Points on a hilly landscape, in no order, each with its height.
A ball rolls from a point to the lowest of its 2 nearest points, and stops where none of them is lower. Distance is the straight distance between rows; heights are no part of it.
detol (h 4.99): [112 157 204 192 156 134 117 149 129 160 110 145 100  98 142 163  89 111
 114 139 143 136 128]
lal (h 3.11): [125 147  80 144 110 146 114  75 137 136 159 172 133 155  73  82 120  96
 136 124 131 108  67]
Vusut (h 3.58): [ 80 123 122  89 110 178 146 125 156 106  91 142  99 118  85 177 192 149
 162 102 111 148 120]
mab (h 3.56): [ 75 131 138  99  92  69  89 149 108 145 128  85 124  98 114 158 139 134
 113 170 138 114 113]
zot (h 4.42): [161  80 115 152  86 145  99 112 119 119 138 121 112 130  91 168 182 122
  96  84 131 135 147]
damap (h 2.72): [134 133 120  98 148 136 123 153 105 119 164 153 170 102 134 160 178 117
 141  82  58 112 148]
Les (h 7.38): [101 169 131  72 128 140 145 137 122 130 131 152 133  86 143 125 124 174
 151  80 175 114 120]
Mizo (h 1.37): [176 142 104 128 136 158 103 131 120  88 140 161 202 110 166 129  99  91
  77 143 143 134 125]
liv (h 1.90): [123 144 117 138 115 129  53 111 130  95 119 144 153 111 163 140 100  80
  65 112 169 129 123]
gen (h 4.58): [ 42 102 113 117 117 116 111 143 133 107 105  84  67 154 115 104 131 149
 185 131 109 142 161]
ven (h 2.85): [ 79 111 151 118 121 165 133  87 150 112  93 134  87 128 111 162 153 213
 169 120  96 104 126]
gado (h 1.89): [122 149 119 138 160 177 170 153 127 114 140 128 118 106  99 140 158 126
  96 151 124 158  96]
megug (h 2.09): [173 126 168 163 130  63 157 132 114 110  97 141 133  99 140 112 155 107
 129 137 116 137  91]
rul (h 1.83): [115 133  91 163 163 128 120  96 130 199 133 113  99 144  96 163 116  95
  92 144 156 123 110]
Pulud (h 4.91): [ 68 105  82 101 126 122 151 111 119 137  87  88  55 152  99 110 130 152
 127  94 129 152 154]
bapiz (h 3.28): [161 132 110 116 173 121 165 174  72 171 145 108 109 100  98 110 143 137
 131 120  94 154 162]
kedon (h 5.98): [102 207 120  88 142 175 179 150 139 107 116  91 115 177 134 155 112 152
 157 141  70 108 177]
dubo (h 2.37): [114  99 110 115 142 104 104 142 104 101 156 159 204  99 160 152 191 111
 125  96 117 112 103]
zoz (h 6.28): [149 146 130 119 163 107 149  85 114 148 114 101 119 154 147 135  75 174
 149 173 130  95 165]
kufe (h 5.72): [166 135 141  78 144 147 107 122 127 140 120 176 121 124  95 121 115  71
  84 173 222 151 116]
lalan (h 2.33): [133  79 119 166  97  92  56 134  88 101 112 119 165 103 151 131 119  74
  73 100 121 118 151]
vun (h 2.34): [145 142 142 144 100 128 128 107 141 162 184 141 139 174  69  94 168 116
  90 155 163 165 135]
lil (h 6.68): [152 113  86 111  96 129 150 117 160 214 133 123 100 150 173 164  93 120
 105  88 160 122 153]
Zumal (h 5.64): [101 172 152 129 170 198 152 164 121 121 100 113 105 127  95 159  89 176
 131 136  78 109 181]
Vig (h 3.88): [ 72 115 160 111 106  83  90 119 151 146  70 105  96 140 132 168 150 113
 153 158 156 142 127]
gegeb (h 2.51): [111 118  82 134 136 109 120  81 115 141 137 125 104 151  72 126 141  93
 110 156 193 108  81]
sut (h 4.86): [165  74 123 177 115 132 116 125 105 155 161 108 116 136 133 163 127 128
  81  87 185  91 122]
lasab (h 3.47): [124 152 143  95 148 125 149 175  92 142 144  86 126 116  58 124 187 149
 134 155  57 147 145]
remik (h 6.07): [132 109 127  97 137 106 139 123 139 181 129  87 151 174 129 125  91 147
 147 197 159 113 136]
vol (h 3.45): [135 198 117 110 127 152 161  81 169  81 152 165 135 142 144 106 138 195
 142 130 114 115 161]
Pes (h 5.24): [189  67 138 155 126 106 114 123 138 155 136 109  76 116 111 105 117 112
  46 137 204 123 123]
gel (h 3.10): [120 153 115 109  96  99  98  70 112  94  99 144 189 114 122 141 131 106
 142 130  93  97  82]
tamup (h 3.00): [123  92 142 170 110 153 117  91 150 111 159 160 135 169 150 120  82 166
  89 163 173 107  94]
lir (h 4.03): [189  85 143 183 185 132 126 139  88  89  77 141 154 118 142 113  99 100
 167 114  70 132 152]
zum (h 3.07): [114 109 145 111 163 112 135 177 109 156 154 130 160 121  97 134 197 119
 176 136  38 125 123]
sir (h 3.39): [168 112  88  87 132  87 136  91 155 110 100 133 192  79 160 140 159 143
 142 135  70 135 147]
Girez (h 6.39): [164 185 104 111  89 103 193 129 132 152 105 110 109  99 113 130  75 113
 118 114 113 155 132]
dev (h 3.73): [145 146  68  95 131 104 138  93 163 112 139 117 137  99 115 160 200 139
 121 141  81 144 183]
lete (h 1.94): [109 152 173 146  92 153 153  97 130 156 141 160 108 146  99 149 124 177
 166 118 121 118 122]
padas (h 1.79): [151 177 210 160  98 107 146 137 129 174 169 134 161 153  85 119 153 122
 112 170 144 149 130]
Gebiz (h 4.40): [106 147 162 102  69 183 117 165 155 139 126 133 149 101  94 134  79 146
 105 156 128 168 107]
Neku (h 4.20): [ 51 142 157 131 119  93 101 135 166 101  88  99  78 139 141 121 109 119
 147 179 136 182 171]
sefi (h 1.17): [ 89 179 169 144 122 108 149 137 116 171 150 125 128 162 103 100 136 136
 174 137 125 140 149]
megu (h 2.93): [155 183 125 110 136 126 175  88 144 116 156 130 139 137  93  59 135 174
 135 142 120 133 130]
nimo (h 6.23): [129 160  94  83  97 116 177 141 113 105 117 101 116 155 137 145 108 113
 168 140  97 154 162]
legup (h 7.25): [ 83 136 115  95 120 156 120 170 148 140 115 158 137  67 129  77 103 158
 154  85 124 132  65]
sosos (h 4.52): [167 151  67 118 150 182 139 113 143 132 154 158 144 135 145 115 151 121
 115  66 140 137 150]
vapi (h 5.54): [206 121 149 127 143 117 122 137 121 137 107 140 107 117 110  94  84  79
  75 164 194 175 144]
Pim (h 4.02): [146 150  85 111 165 193 168 101 185 105 157 156 157 145 158 118 162 181
 154  98 108  89 124]
nolot (h 4.28): [144 138 164 185 129 109  93 128 100 108  84 145 124 112 144 129 105  52
 158  89  81 150 150]
Far (h 3.30): [ 97 128 111  96  87  55  89 120 127 134  93  98 170 101 154 157 105 100
 133 150 122  94  94]
Fad (h 4.73): [108 121 204 143 105 125 101 161 160 129 113 137 141 100 142 136  76 108
  93 186 144 141 122]
sapov (h 2.68): [140 107 133 147  91  47  97 169  96 147 149  73 153 109 155 100 105 116
  88 111 116 103 147]
val (h 4.10): [ 99 114 113  96 118 178 125 167 150  87 114 111  86 110  95 151 192 143
 122  79  61 138 172]
Zugo (h 1.68): [118 108 121  88 105 107 157 148  99  86 162 124  91 148 196 128 112 166
 187  78 128 100 128]
non (h 0.76): [144 159 140 156 141  76 148 148  96 144 161 138  67 142 169 104 108  98
 167  68 104 139 175]
gige (h 1.33): [132  87 176 171 145 143 141 145 112 122 102 125 123 133 126 135 130 115
 129 169 173 120  39]
lisoz (h 5.84): [136  96 159 127 124 103 145 137 104 163 114  66 112 172 114 150 122 132
  99 194 186 129 128]
vival (h 6.52): [154 161 122 111 103 139 190 129 122 217 127 115  96 128 122 141  87 117
 141  63 125 134 152]
luk (h 5.21): [ 90 119 115  81 102 146 139 128 118 167  90  97  93 155  91 129 107 117
 133  95 198 164 141]
fabaz (h 5.29): [119 171 169 145 188 168  98 157 128 126 121 142 128  94 153 170  77 150
 132 127 110 132 181]
norof (h 1.96): [169 105 140 152 118 167 109 119 120  91  92 194 196  98 145 109 102 112
  82 102 130 134  78]
sed (h 1.22): [137 131 133 128 154  78 132 141 121  80 114 128  66 135 217  95 121 130
 170  96 138 132 144]
lamed (h 4.16): [113  75  99 153 116 181 117 107 132  82 180 124 151 170 119  85 141 170
 119 144 163 110  79]
tisa (h 1.36): [120 126 152 171 161 132 101 133 101  82 118 146 140 137 168  94 129  98
 165 138 159 117  67]
fetub (h 2.11): [152  93 185 147  92 135 149 128 154 134 159 157 142 149 142 111 116 132
 111 164 178 112  47]
rerur (h 4.08): [153  95 105  99 127 109  80 105 135 130 135 110 142 107 115 174 207 125
 114 111 139 125 187]
nadef (h 6.97): [106  99 117 129 122 116 152 125 154 147  77 119  84 118 180 120  62 130
 163 116 157 142  87]
turu (h 3.70): [125 129 103 130 149 211 117 157 161 111 131 100  99 160 129 161 149 125
 102  88  94 130 212]
soku (h 5.53): [127  76 122  95 120 152 157 151 111 184 106  83 100 125  69 134 119 126
 107 162 175 158 137]
virad (h 2.45): [208 147 153 115 127 103 163  93 112 119 129 148 171 118 149  86 133 159
 149 153 137 119  95]
fomo (h 0.82): [106 113  96 149 173 151 139 159 121 148 155 107 128 152 125 147 150 103
 123 139 129 119 115]
bofa (h 6.82): [132 130  88 129 105 101 142  91 161 154  98 142 108 125 190 157 111 120
 128 103 164 113 108]
kese (h 1.14): [125 128 168 165 177  67 136 168 112 178 137 165  75 119 167 148 136  96
 133  72 119 116 130]
tilo (h 2.98): [138 142 138 206 119 111  93 134 142 114 189 147 148 153 126  89 153  99
  81 149 158 139 125]
Bal (h 2.63): [ 95 100  94  93 151 106  79 117 128 124 141 109 134 173 169 141 136 135
 163 109  99  88 179]
bib (h 3.49): [155 111 105 180 132 111 125 131 139  98 177 127 174 111 141 113 181  97
  78 161  96 152 114]
Lufof (h 3.79): [ 81 132  86 150 113 207 119  99 162 122 169 144 138 182  96 118 136 139
 131 107 124  82  78]
Kovef (h 3.12): [ 62 150  98 110 159 155  94 118 172 141 126 119 105 149 132 137 124 141
 128 105 115 114 205]
rila (h 1.93): [120  77 120 141 160  83  89 166 107 101 159 132 173 108 168  66 154 120
 151 123 132 101  81]
zus (h 3.68): [182 122 125 143 162 127 153 103 150  79  89 131 171 112 141 111 129 137
 149 146  42 137 136]
fuser (h 7.13): [103  90 122 133 117 129  88 129 174 117  90 140 119  82 150  77  79 150
 171  97 106 151  93]
zup (h 2.97): [154 130 152 111 134  90 144 197  84 176 163 103 133  83 144 100 103 134
 109 111 117 129 168]
rapa (h 2.42): [164 168 178 152 132 119 129 107  88  95  91 150 134 111  78 114 135  85
 147 175  97 150  99]
Nifuf (h 2.95): [149 136  96 160 108 166 169 130 144  95 171 143 173 134 132 171 169 151
 106 150 101 142 111]
guli (h 2.19): [ 90 115  99  98 148 114 110 139  91  80 155 100 126 171 155 115 141 147
 190 128 139  79 127]
Nuko (h 2.78): [147 121 171 136 110 126 130  73  70 103 101 168 169 113  80 147 136 125
 139 164 106 106  69]
pumi (h 3.91): [113 124 126  93 103 178 104 112 169 108 125 148 118 135 114 112  82 169
 102 137 170 136 131]

For each start below, name the point where the ball stops.
remik => megug
bapiz => Mizo
nadef => gige
vapi => sir
Neku => megug
turu => non
zoz => megug

Call two points neighbours if one is among the 2 nearest of the other. Go from one point of each pair to the other, from neighbour to neighbour, staying as low as possible. Name the highest point that can't be avoided.
non and gige => lamed
Mizo and gige => lasab
fomo and non => val
sefi and fomo => bib
